A landscape with many valleys, sampled at points; each row gives a point and its height.
A ball rolls from a point to the lowest of its 2 nearest points, and stops where none of them is lower. Distance is the straight distance between rows; heights are no part of it.
(1551) (h 599): [150  50 181 124 133 139 131 113 124 136 131 104 112 112 182 104 130 101
 127  71 133 165 111 182 158 120 147 103 141 117 160 107]
(936) (h 429): [121  74 181 149 158 176 208 115 132 129 128 106 152 140 107 115 160  97
 100  65 121 161 106 125 132 112 122 116 162 142 104 160]
(351) (h 431): [181 172  94 153 140 118  75 141 155 101 109 144 125 101 191  98 101 108
  94  92 121 172 119 159 172 174 167 111 109 148 172  74]
(1496) (h 386): [150 118 102 134 125 117  83 125 152 123 114  83  86 127 190 113 107 143
 162  88 110 148 112 192 136 143 165 108  85 107 201  60]
(1410) (h 159): [ 94  90 175 150 107 110  79  82 103 171 154 188 103 155 150 132 135 129
 135 135  88 192 152 150 129 121 163 185  82 134 123 100]
(1627) (h 383): [113  89 103 127 118 149 193 101 167 120 153 157 159 182 118 113 151  99
 143  79 111 171 111 109 134  77 134 141 125 179 141 154]
(15) (h 316): [137 126 105 144 137 131 161 126 121  63 137 124 145 164 124 150 146  99
 132 142 111 151 117  66 102 113 108 165 103 155 142 171]
(787) (h 283): [111  36 184 155 120 154 153 136 140 131 152 120 179 168 100  99 169 144
 135 113 106 136 158 176  66 147 125 169 113 146 129 144]
(1158) (h 228): [156 133 141  91 145 120 154 104  90 167 140 121 101  86 170 121 126  94
 112 137 136 130 112 110 163  81 134  95 183 127 131 159]
(602) (h 289): [107 102  95  80  66 109 118 125 200 144 120 108 164 127 134 157 127 127
 147 179 151  98 163 154 149 172 165  94 141 138  57  83]
(377) (h 329): [146 137  59 128 133 143 130 158 134  82 145 151 174 163  99 136 103 153
 120 165 136 124 122  70 103 138  76 128  99 145 126 162]
(511) (h 467): [179 132 138 149 121 160 102 187 111  59 103 119 141 108 120 128  88 165
  80 138 138 140 110 112 119 172  73 126 124 133 112 129]
(61) (h 581): [158 202  78 124 107 111 141 160 174  87 130 148 144 167 115  87 129 147
 109 146 172  99 131 129 123 138 103  83 140 162 142 151]
(906) (h 298): [141  54 147 104 106 183 163  97 119 158 127 113 138  99 135 114 100 132
 105  93 121 174 101 140 171 123 113  85 172 139  90 125]
(830) (h 391): [ 72 141 147 150 111 137 107 153  93 103 106 125 107 129  88 162 120 145
 126 145 137  93 128 129  95 149 107 171 104  83 111 160]
(380) (h 308): [132 138  61 113 122 146 105 131 166 138 153  88 126 123 146 170  72 126
 152 134 102 167 115  62 152  53 156 112 109 157 150 124]
(1144) (h 252): [164 156 111  97 161 109 161 124 105 132 128  85 123  97 142 112 161  96
 155 167 166  81 144  98 124  90 108  92 173 130 155 163]
(10) (h 248): [117 120 116 138 114 135  63 125 111 151 115 171 119 126 140 103 101 160
 118 119 123 126 123 188 146 178 110 108 103 104 114 107]
(481) (h 514): [167 223  47 153 147 141 123 137 123 125 132  90  89  50 131 135 123 129
 164 145 123  91 137  87 127 106 124 155 117 144 198 145]
(1750) (h 317): [166  39 129 126 149 161 115 124 117 156 144  90 120 127 159 128 129 129
 187 131 120 149 144 163 118 102 128 138 106 126 211 115]
(1260) (h 426): [134 136 162 148 210  87 151 104 118 120 119 134 130 149 128 155 200  95
 136  67 124 137 117 145 116  64 133 149 136 113 162 136]
(1692) (h 256): [162 150 115  69  96  81 157 132 172 123 150 109 128 143 140 106 128 116
 133 184 170  86 154 141 120 110 151  76 168 142 122 131]
(1229) (h 420): [156 171 104 118 134  92 104 120 125 144 128 232 147 149 165  42 120 114
  91 103 138 168 131 134 163 161 131 109 137 142 134 104]
(879) (h 125): [ 94  98 143 132 164 114 101  88  86 208 125 141 159 108  58 166 152 116
 167 129 141  97 153 154 114  89 111 123 157  93 114 123]
(581) (h 189): [ 97  46 150 138 101 116 127 101 126 182 171 182 180 167 100  72 140 109
 157 148 130 150 163 136  79 107 153 133 163 145 125 117]
(1736) (h 347): [144 168  74 121 118 168 143 137 130 117 110 154 136 140  94 100  84 163
 109  94 147 119  76 125 153 140  83  90 135 142  96 138]
(568) (h 559): [ 94 139 183 103  80  85 150 125 148 111 130 129  65 104 153 180 130 113
 129 150 101 104 165 123 139 139 215 198 111 117  84 113]
(283) (h 685): [129 113 132 109 109  82 155 141 165  97 145 118 141 193 138 117 168 124
 142 150 118 102 142 137  86 135 133 143 130 156 134 132]
(770) (h 305): [102 104 176 110 166 127 172 145 128 111 122  83 147 128 108 171 223  91
 169 130 121  89 162 133  93  89 135 171 158 131 129 168]
(1346) (h 354): [167  56 135 128 132 146  76 122 131 139 135  86 101 125 190 119 110 154
 171 117 110 135 127 200 140 135 139 123  83 104 208  89]
(81) (h 118): [ 68 107 167 110 109 164 133  94  76 172 113 133 135 103  68 167 103 137
 132 116 125 146  97  96 162 118 116 118 177 124  48 141]
(118) (h 409): [139 116  36 142 153 156 143 135 151 120 163  98 179 172 116 101 126 145
 136 142 111 176 116  68 115  64  92 115 115 158 175 118]
(1164) (h 566): [121 138 165 117 108 110 167 129 126  96 147 136  44  86 165 183  87 121
 111 156 107 113 166  88 160 130 198 190  88 145 101 114]
(569) (h 424): [ 91  79 173 156  89 158  82 104  59 142 145 158 102 143  98 144  95 132
 145 185  94 176 145 110  89 146 128 194  91 113 124 127]
(1637) (h 185): [121 135 161 168 188 144  81 102  29 156 133 167 115 101 112 179 162 136
 141 124 114 154 127 114 144 102  89 148 110 104 141 149]
(912) (h 290): [160 126  66 133 120 152  92 164 127 131 143 163 174 149  93 109  83 183
 118 173 136 113 127 108 102 148  61 114 113 127 112 132]
(512) (h 285): [149 171  66 112 128 117 144 116 150 135 147  93  96  92 157 150 105 115
 160 150 128 123 115  88 159  70 182 127 118 155 155 132]
(897) (h 269): [138 165 140 103 132 151 173  99  87 112 140 136  96  72 127 159 129  85
 129 137 121 167 110  43 175  88 152 147 158 161 103 165]
(1004) (h 506): [140 109  99 161 148 188 165 127  99  82 109  56 135 120 109 143 139 125
 126 115 113 146  90  87 130 135  85 119 127 124 131 139]
(599) (h 242): [136 164 138 136 146 165 125 124  63 134 134 128  92  44 144 177 135 117
 145 161 121 125 138  66 163 117 115 168 115 119 132 154]
(1376) (h 301): [139 117 121  76  67  94 161 113 207 139 141 109 154 162 128 114 146 117
 129 168 160 111 167 147 131 143 158  73 163 172  78 115]
(908) (h 361): [ 72 143 126 151 111 138 139 118  82 109 124 188 137 161  54 158 112 128
 135 154 114 141 145  58  84 141  91 184 118 107 111 180]
(1452) (h 131): [ 79 107 168 141  82 141 108  99 141 118 120 149  72 157 143 185 108 134
 157  90  96 153 129 167 172 147 174 176  66 123 106 112]
(1226) (h 186): [125 189 127 104  95 112 118 115 130 147 122 186 101 117 132 106 101 132
  85  94 141 117 108 137 177 158 148  96 160 132  75 122]
(567) (h 456): [ 91 168 157 166 182 126 123 145  96 104  98 139 103 136 119 157 164 138
  95  67 124 121  90 157 132 120 106 150 110  88 144 152]
(780) (h 338): [133 119 167 112 175  77 183 137 151 129 117  94 151 155 117 138 214 104
 138 113 138  91 153 146  83  84 132 127 168 136 146 145]
(590) (h 410): [154 170 110 159 127 120  90 135 147 103 120 126  85 104 183 103 117 128
 128  90 115 145 102 173 146 150 157 141  89 119 189  82]
(763) (h 414): [165 113 109 140 138 124 130 133 180  98 155  80 165 151 155  91 119 128
 108 121 125 165 115 126 132 142 136  68 121 157 153  80]
(890) (h 442): [112 121 164 156 178 120 139 112  80 109 121 144 110 131 141 168 172 101
 106  76 112 168  93 127 126  91 123 162 126 120 134 147]
(301) (h 258): [176 160  84  98 108  97 127 124 165 158 143 101  67  79 189 120  85 123
 149 137 118 118 135 128 168  75 190  95 128 137 188  97]
(1432) (h 138): [ 94 160 138  86 101 143 128 120  91 152 113 153 108  86  95 158  86 137
 118 130 133 123  97  94 165 126 120 130 153 119  59 162]
(1722) (h 529): [144  61 172 143 151 116 154 103 114 150 147 178 169 179 131  44 158 118
  98  95 123 182 146 157 111 140  97 101 138 144 132 109]
(189) (h 407): [ 98  98 146 143 131 125 188  93 149 144 131 150 159 187 102 118 164 103
 113  63 116 144 116 135 126  88 131 127 149 156  89 160]
(1586) (h 373): [146 100  45 121 152 169 128 132 137 132 175 131 163 152 119 136 129 144
 171 180 126 142 132  89 133  84  83 139  99 140 168 144]
(768) (h 267): [158  60 147 121 114 177 186 129 161 131 158  75 163 120 127 113 113 127
 121 107 121 156 116 133 146 129 122  87 148 158 102 125]
(1328) (h 210): [135 143 152 145 190 157  91 110  48 155 118 180 119  99 123 130 136 132
 109  93 128 143 100 137 142 119  86 117 137  93 149 134]
(1557) (h 483): [ 95 187 111 170 177 135 155 146 108  76  86  51 124 106 118 125 205  89
 129  93 125 122  94 116 118 107 108 136 144 133 165 153]
(323) (h 423): [145  81 158 109 141  80 170 131 142 161 123 114 164 167 114  68 165 120
 144 149 174  98 174 135  69 112  94  88 164 134 153 149]
(40) (h 337): [156 119 138 111 172 125 141 140 119 132  94  27  91  77 167 125 173 112
 167 120 138  87 130 158 114 106 126 119 134  88 214 113]
(205) (h 530): [135 113 161 114 138 160 168 141  90 104 115  78 121  86 132 151 159 102
  97 132 145 139 104 122 146 126 110 112 180 120  93 145]
(1052) (h 392): [141 152 155 115 136  71 118 110 109 139 109 212 140 149 136  67 135 104
  75 100 147 162 131 134 135 152 129  68 174 130 115 103]
(1666) (h 657): [128 150 115  82  82  59 125 140 178 119 123 129 136 153 157 134 141 135
 153 188 125  85 163 137  99 166 178 169 111 129  98  93]
(1685) (h 323): [127 175  99 114 131 144 131 125 101 175 107 159 131 116  80 108 106 161
 103 116 165  84  98 132 137 142  85  71 170 121  96 160]
(38) (h 244): [113  85 178 124 137 111  99 119  89 171 120 132 103 122 143 148 158 127
 165 148 113 101 152 166  74 114 131 155 130  75 146 125]
(976) (h 670): [110 132 105 117  91  91 119 136 174  95 134 151 151 190 128 129 134 123
 141 164 120 110 153 132 111 163 143 153  88 137 102 118]
(454) (h 587): [131  96 165 141 116 114 113  92 139 118 147 131  85 109 202 130 129  97
 129  82 110 184 111 164 185 120 190 138 122 133 153  93]
(473) (h 413): [ 66 143 180 172 124 146 102 109  68 137 126 178  82 124  86 168  91 130
 118 158  99 158 152  87 108 151 129 212  88 114 119 145]
(593) (h 342): [119 102 165 102 123 134 121 115  57 128 111 162 137 110 113 108 119 127
  84 120 121 178  87 108 126 131 112 114 180 127  68 130]
(1304) (h 304): [106  43 191 138 147 157 163 150 131 153 132 115 164 146  99 143 195 135
 158 126 108 112 174 171  34 111 158 166 131 133 136 157]
(1694) (h 408): [122  99 202 123 182  93 150 124 122 126 110 108 126 146 137 158 179 105
 127  57 121 121 129 191 116  75 162 149 136  94 157 111]
(402) (h 450): [114  76 155 169 149 179 193 136 132 108 136  88 166 140  96 131 178 122
 130  96 124 149 117 133 104 125  89 153 124 126 122 166]
(461) (h 550): [ 93 110 185  98  80  95 129 131 125 128 123 114  95  93 150 168 122 110
 126 138 126 128 133 155 152 140 179 150 139 107  81 114]
(497) (h 237): [159 104 118 141 122 125  85 127  89 128 171 172 122 134 152 118 116 148
 127 177 110 147 152 125 101 127 110 170  87 122 161 131]
(1108) (h 561): [149 192  90 119 143 101 129 151 142 125 109 144 121 146 122 101 136 148
 137 131 173  52 130 153 103 137  89 113 148 121 167 161]
(992) (h 527): [148 183  62 145 150 134 115 137 142 123 117 118  86  96 154 140 131 153
 182 148 131  83 119 128 119 107 119 155  86 119 203 141]
(905) (h 284): [130 152  72 128 109 105  93 139 128 138 162 199 150 167 139  92 113 155
 117 179 129 126 143 122 110 131 113 153  91 127 146 133]
(1173) (h 195): [120  96 148 125 113 106 113 104  98 130 158 180 134 144 160 112 131 124
 120 141 107 161 139 138 113 124 143 156 117 128 129 128]
(1419) (h 198): [135 100  95 110  85 105  91 137 130 151 146 124 136 123 124 123  96 156
 141 197 146  81 148 144  97 171 128 117 126 110 112 115]
(759) (h 398): [117 105  89 145 137 163 171 128 176 103 138  60 163 156  95 165 123 135
 157 136 119 116 130  86 116 108 110 138  97 159 133 155]
(350) (h 274): [126 186 109 118 165  75 176 111 159 112 121 146 124 179 136 110 176 105
 139 102 132 101 107 130 112  85 135 125 140 146 157 159]
(900) (h 573): [131 130 145 116 103 133 136 130 125  83 147 133  91  97 153 177  82 105
 121 138 120 150 122  93 164 130 173 161  88 126 121 125]
(30) (h 582): [159 177  90 116 116 138  99 164 171 120 139 103  86  75 144 158  66 150
 128 139 129  74 132 117 161 123 164 140 104 128 144 115]
(707) (h 178): [102 181  74 146 101 140 101 132 178 113 108 180 131 161 122 126  99 138
 129  87 123 127 122 163 169 169 126 135  72 121 105 118]
(420) (h 486): [164 136  98 171 156 177 120 155 100  82 114 109 141 116 126 105 111 152
 112 108 121 148  75 119 111 147  58 121 115 129 148 130]
(1753) (h 351): [136  97 112 146 133 146 183 114 147  74 148 106 155 179 126 122 162  98
 135 105 113 173 103  99 103 105 132 158 107 190 174 152]
(472) (h 247): [156 144 135 154 121 127  81 150 115  89 140 167 120 119 145 138 100 147
 114 147 110 136 130 111  98 161 118 190  68 125 151 132]
(143) (h 149): [134 135 105  93 100 105 119 114 134 172 148 146  97 113 138 132 107 137
 145 158 137  92 136 143 135 121 143 124 132 117 114 133]
(1143) (h 327): [147 168  69 131 155 105 180 127 161  95 142  97 150 182 134  75 168 113
 128 128 140 128 104 134  96  97 120 106 128 174 186 143]
(1609) (h 294): [165 116 129 129 183 130 157 130 102 138 104  77 130 107 135 102 171 108
 158 131 156  97 122 132 117 105  95  92 156 107 187 147]
(457) (h 211): [117 209 157 119 141  81 139 116 126 155 129 181  81 103 138 123 117 112
  80  74 138  95 113 131 169 102 176 116 146 140  96 131]
(835) (h 574): [113 187 117 114  87 121 133 145 173 115 125 125  54  94 136 178  78 153
 152 140 116  52 139 119 152 132 171 167  81 112 111 125]
(405) (h 260): [117 165 143 130 149 156 138 112  65 102 139 124 110  71 121 169 171  93
 176 123 110 152 133  35 192 105 115 142 143 133 117 163]
(410) (h 422): [127 131 123 143 142 146  99 170 207  60  93  76 169 162 129 140 100 136
 109 153 116 119 150  91 137 179 123  86 101 148  82 123]
(340) (h 328): [131 168  54 114 117 152 126 128 154 104 123 119 138 135 106 150  60 127
 134 122 112 189 113  35 161  79 130 109 118 162 128 134]
(1331) (h 359): [143 104 101 135 141 107 131 142 146 114 128 117 137 166 149  86 138 144
 131 117 115 134 116 162 108 155 112  95  98 127 174 108]
(227) (h 458): [195 188  91 129 121 111 100 152 174  80 115 164 142 131 175  78 115 117
  91 121 157 144 124 137 163 168 142 100 145 164 142  94]
(1156) (h 403): [ 81 143 165 168 125 152 115 134  83  94 113 144  78 127 120 184 119 128
 123 125 110 145 131 116 126 155 107 187  76  94 129 161]
(1715) (h 580): [133 118 161 142 105 148 114 105 122 104 138 115  70 101 169 174  83 114
 122  97 106 197 102 117 186 122 181 145  87 142 130 102]
(274) (h 469): [ 83 164 145 166 166 151 147 166 111  75  74  74  95 136 119 165 186 116
 121  80 121 120  80 136 126 127 107 158 107  98 144 153]
(529) (h 366): [129  97 185  97 181 140 148 156 124 149 100  49 101  98 154 155 187 120
 174 109 120  67 136 179 117  91 142 137 161  87 174 112]
(788) (h 183): [101 160 136 137 116 106  89 124 108 171 134 170  93  96 121 132  94 162
 119 158 138  88 138 141 106 142 142 158 124  95 116 118]
(1790) (h 508): [168 144 138 142 139 105  93 165 100 124 121 156 122 109 154  80 115 146
 104 150 154 104 144 149  92 167  90 113 128 112 177 138]
(997) (h 220): [128 176 139 143 181 143  99 155  67 140 127 116  97  37 128 159 157 118
 150 153 146  90 138 104 171 129  98 137 138  89 131 149]
(1104) (h 236): [136 177 155 149 172 119  83 128  82 160 126 193 106  88 117 120 111 130
  89  94 140 111 131 135 124 129  96 163 143  95 144 132]
(1603) (h 394): [135 142  94 122 129 135  97 152 188  88 136 124 161 156 151 128  78 127
 110 146 114 156 133  83 160 143 146 106 106 159  90 111]
(1413) (h 249): [154 123  84 112 114 130 107 140  94 153 153 155 153 106 114 116  97 159
 128 205 155 103 135 110  95 142  79 126 136 117 124 144]
(1657) (h 367): [125 109  65 139 144 154 121 150 187 102 138  99 179 182  90 143  94 159
 142 155 116 116 128  76 108 110  91 122  75 140 123 148]
(1576) (h 631): [119  61 127 116  89 134  88 101 156 142 108 129 149 144 147 141 128 127
 148 153 120 145 168 192 130 190 167 153 103 112  88  64]
(694) (h 190): [105 151 116 140 172 155 113 138  90 146 108 109 111 100 108 166 172 138
 143 130 136  86 116 147 142 134  74 124 143  72 130 154]
(1246) (h 299): [123 145 151  99 122 140 102 123  80 177  99 158 120  81  98 108  73 155
  89 117 158 114  98 149 146 164  90  65 189  95  85 118]
(651) (h 233): [ 99 119 130  78  56 123 107 134 139 138 133 104 125  90 113 173  65 125
 139 174 147 112 138 112 159 168 166 108 147 114  53 121]
(684) (h 611): [113  47 191 132 104 157 142 125 124 149 137 104 130 115 145 117 150 125
 121  98 120 141 128 193 139 137 144 123 141 121 108 120]
(438) (h 443): [161 143  73 145 137 126 142 146 170 111 129  38 169 123 130  93  93 143
  91 116 129 170  95 104 105 113 122  57 146 183 151 103]
(221) (h 182): [ 96  73 132 117  74 165 135 142 153 146 139  77 148 125  88 157 101 155
 144 140 135  95 129 148 124 139 128 115 113 110  71 137]
(456) (h 405): [142 152  52 159 135 168 173 121 159 133 119  64 163 136  93  89 114 156
 111  96 133 147  86 121 130 119  86  65 122 149 153 119]
(565) (h 438): [ 98  73 162 160  93 121  89 112  73 130 146 147 138 119 105 119 127 110
 124 198 123 154 132  87  69 155 143 165 143 124 106 118]
(592) (h 254): [147 158 135 112 135 158 159  80  82 124 128 105  91  71 148 144 133  91
 118 110 124 166  78  78 188  82 143 104 183 145 123 134]
(41) (h 238): [124  36 174 139 130 158 173 113 114 164 156 143 190 146  98  89 154 129
 120 120 126 154 160 132  77 116 127 137 158 146 112 146]
(1679) (h 214): [121 130 140 140 137 114  98 135  91 158 139 134  81  91 143 157 130 165
 144 177 116  92 144 137  90 128 134 189 105  85 149 118]
(606) (h 374): [139 176  76 135 150 140  64 161 184 104 123 155 152 139 173 113  76 130
 103 117  94 176 136  65 181 122 159 121 109 168 123  98]
(670) (h 484): [156 137 143 108 150  86 112 144  97 155 114 146 120 113 125  86 124 130
 106 168 175  91 152 117  93 141 101  82 166  98 135 141]
(984) (h 496): [165  87 169 143 128 131 194 104 153 136 137 131 187 177 123  49 151 134
  95 111 142 187 120 134 117 146  98  81 147 146 126 128]
(1130) (h 567): [ 95 155 131 110  83 111 129 105 176 147 127 142  60 129 158 183 112 162
 163 121 101  81 138 144 164 117 190 160  87 109 109 101]
(583) (h 112): [ 65 115 183 140  87 126  92  89 105 125 107 163  97 133 136 160 113 107
 114 106  98 180 138 168 175 186 181 174  83 110  79  93]
(1411) (h 224): [138  67 141 134  95 146 162 128 179 142 142  74 179 130 101 111 129 154
 134 125 130 113 131 163 130 155 114  94 130 136  89 126]
(1559) (h 209): [ 87 117 100 107  58 140 123 139 159 120 125 118 149 138  76 163  81 146
 137 166 141  96 134 113 125 160 125 102 118 126  51 128]
(1351) (h 600): [166 219 107 116 107  99 104 169 206  95 119 140 136 135 134 108 121 137
 109 148 172  69 145 163 139 166 127 119 130 153 133 118]
(643) (h 235): [134 169 138 117 140  69 150 106 141 138 143 179 115 150 148 118 141  97
  94  87 139 118 110 144 139  88 159 109 152 138 120 138]
(434) (h 216): [177 141  82 100 139  92  90 153 184 136 143  60 111 100 192 127  93 139
 165 151 112 119 133 130 131  93 180  96 110 137 178  81]
(11) (h 158): [114 117 134 139 190 147 106 106  71 165 135 145 140 112  93 170 180 125
 171 126 122 118 147 139 141  99  77 124 136  94 136 150]
(1673) (h 541): [ 98 103 174 108 115 109 146 147 112 141 115  98 103 100 126 174 138 105
 105 126 146 101 121 141 129 112 143 129 177 100  83 147]
(31) (h 251): [ 98 135 124 145 134  83 130 109 148 133  95 191 153 194 126  73 175 137
 105  93 140 140 149 187 119 176 131 101 134 116 116  99]
(98) (h 543): [127 167  85 121 144 134 129 148 144 142 112 128  98 141 131 134 138 167
 158 126 130  56 107 150 104 134  99 138 105  97 167 153]
(1174) (h 451): [167 191 102 129  99  94 100 135 155 124 122 209 152 118 155  81 122 127
  89 139 158 133 165 127 151 185 122 144 135 160 123  94]
(1037) (h 363): [121 111 179 121 137 104 151 110  90 128 117 162 135 152 129 102 148 112
  75  75 130 177 102 130 139 117 119  85 177 133  96 122]
(531) (h 160): [116 186 132 105  92 134 113 125 114 162 122 183  83  81 108 137  69 153
  97 111 142 103 122 113 184 160 130 154 133 130  90 141]
(1309) (h 212): [154 182 131  92 135  83 166 145 145 115 127  97 116 118 141 127 159 126
 128 190 169  64 142 119 106 107 130  90 179 140 129 171]
(338) (h 197): [ 99 120 118 127 118  70 128  91 137 160 144 205 150 208 131  78 162 105
 126 115 123 147 146 152 120 128 127 107 136 131 121 118]
(633) (h 519): [120 137 140 143 140 193 170 137  89  69  97  45 108  89 113 172 143  89
 120 113 134 159  90  83 172 120 121 119 147 131 113 152]
(1049) (h 457): [132  86 149 117 151  84 133 129  98 147 118 114 141 135 108 101 162 149
 126 183 175  98 167 118  61 131  94  93 170 104 152 148]
(1712) (h 341): [134 156  87 134 125 147 154 136 101  86 132 166 143 152  88 158 125 127
 129 160 123 141 137  42 108 123  86 172 116 138 125 187]
(423) (h 263): [166 191 172 126 194  64  95 140  84 164 113 191 106  77 124 104 109 131
  73  86 162 103 149 144 122 116 122 135 140 102 162 104]
(641) (h 277): [109 123 140 128  95 147  67 136  89 176 111 151 121 106 114  85  82 151
 101 129 153 114 120 177 135 188 113  86 154  84  94 106]
(1601) (h 499): [128 214  53 160 145 150 134 146 104  81 106  58 112  80 114 146 163 113
 148 116 131 112 109  98 126 125 115 129 126 124 180 157]
(440) (h 287): [162 170 112 130 138 148 167 121  94  67 133 122 112 108 142 147 127  84
 126 149 116 173 111  38 138  96 131 155 132 158 133 155]
(806) (h 377): [147 134 166  89 156  63 187 131 165 143 105  99 141 176 114  93 185 110
 131 124 174  78 160 150  95  95 132  79 172 134 148 119]
(226) (h 454): [109  67 190 159 138 113  89  98  56 144 143 167 169 138 102 100 143 112
 101 161 124 163 109  92  51 137 129 145 179 123 113 115]
(23) (h 146): [ 85  91 116 127 114  93 120  93 137 198 146 184 174 193  93  90 141 120
 133 127 130 131 140 134  95  91 132 105 169 138 106 122]
(1297) (h 330): [149 125  53 115 136 112 125 147 149 126 167 157 143 164 133 107 138 161
 164 171 129 104 142 123  94 109  91 145  89 128 172 137]
(550) (h 213): [120 159 113 141  94 129  75 145 133 107 128 172 125 131 135 122 104 148
 121 121 121 124 133 152 139 190 125 172  71 115 119 119]
(757) (h 187): [169 132 129  68 120  82 151 113 121 181 151 120  85  77 157 140 107 118
 136 174 146  79 146 116 144  88 155 111 157 129 115 142]
(587) (h 642): [103 137 106  96  83 102  91 108 170 149 114 158 144 125 145 133 125 132
 146 174 117 122 167 164 129 188 189 168  98 109  89  67]
(560) (h 302): [110 105 142 146 139  96 132 126 145 144 106 139 130 186 132  77 155 154
 126  93 119 116 132 206 129 171 107  96 112  99 141 101]
(887) (h 348): [136 206  55 141 117 143  99 148 172  99 124 118 145 141 125 112  73 136
 103  86 112 179 102  73 144  95 143 104 127 184 134 106]
(754) (h 620): [112  53 160 132  93 160 114 118 145 128 118  95 141 131 147 143 118 130
 136  99 105 154 132 199 162 176 149 119 104 121  87  94]
(1415) (h 259): [111 111 137  98  45 102 100 132 166 132 133 113 140 100 138 143 109 111
 130 200 145  96 155 130 121 189 189 121 158 127  64  83]
(1176) (h 276): [108  70 201 111 161 123 138 144 103 154 131 104 140 117 123 166 196 114
 160 138 109  98 164 155  53 102 150 187 155 110 157 126]
(711) (h 459): [148 102 187 171 166 144 224 116 153 154 123  93 180 143 118  63 169 117
 101  72 132 163 102 149 116 125 104  84 151 134 150 147]
(1350) (h 389): [105  96 218 124 161 133 147 164 128 114  96  53  96 127 154 164 195 113
 124  81 118 109 108 202 113 103 142 159 136  87 150  88]
(1189) (h 322): [149  65 174 101  96 158 120 110  76 114 139 128 139 105 140 124 101 138
  93 133 109 191 102 122 156 159 121 102 161 142  69 116]
(35) (h 385): [150 115  48 136 140 114 157 140 180 118 162  81 167 184 129  91 136 137
 145 127 127 145 120 120 112  93 127 108 113 176 209 118]
(49) (h 134): [ 68  73 196 148  97 133  69  84  92 169 133 180 111 150 126 133 128 111
 119  91  98 190 128 171 151 144 156 165 111 119  94  99]
(999) (h 282): [144  32 166 108 155 177 120 130 109 175 128  95 116 108 147 130 153 152
 191 144 116 101 175 190  90 100 133 127 112 102 183 133]
(983) (h 427): [100 103 112 168 151 189 199 128 156 103 127  66 171 138  80 138 193 105
 181 112 108 117 131 106 121 112 106 148 114 150 144 179]
(1237) (h 372): [145 141  44 140 131 181 138 117 136 131 114 135 150 143  97  89  90 175
 125  85 113 176  64  99 155 106  85  74 124 146 127 106]
(110) (h 449): [137  78 162 142 122 146 130 161 179  78 125  41 168 137 123 154 106 116
 100 144 111 136 138 112 136 165 139  90 112 155  85 104]
(1356) (h 592): [175 228  64 116 110 115  98 175 204 120 140 128 117 104 146 114  69 136
 123 133 150  72 134 120 161 124 153 132 123 158 139 117]
(1541) (h 375): [ 81 179 107 135  91 126 121 133 118 121 115 182 116 141  73 152  88 138
 133 141 131  98 132  87  97 152 107 181  95 110 114 173]
(1631) (h 150): [ 77 156 115 127  84 134 121 101 158 119 123 172  96 180 130 157  95 126
 154  91  98 152 139 134 181 152 160 158  66 125 101 120]
(1307) (h 96): [ 66 103 154 130 145 151 107  75  74 202 129 147 148 114  35 163 121 114
 132 108 145 135 111 133 133  96 120 112 185 102  84 112]
(160) (h 448): [153 152 120 148 124 163  66 191 172  62  97 113 169 133 105 135  74 175
  92 141 145 114 141 107 125 190  92 107 127 150  96 120]

Call two points neighbours if one is among the 2 nearest of the other. Go from one point of each pair to the other, from neighbour to neighbour, staying as low as possible. Name the highest point that can't be avoided.
(1309), (23) | (226)
(583), (1307) | (118)
(1309), (221) | (1376)
(23), (11) | (1304)
(143), (1307) | (897)

For each start below, name the point where the ball stops.
(351) | (143)
(61) | (1309)
(890) | (1309)
(565) | (15)
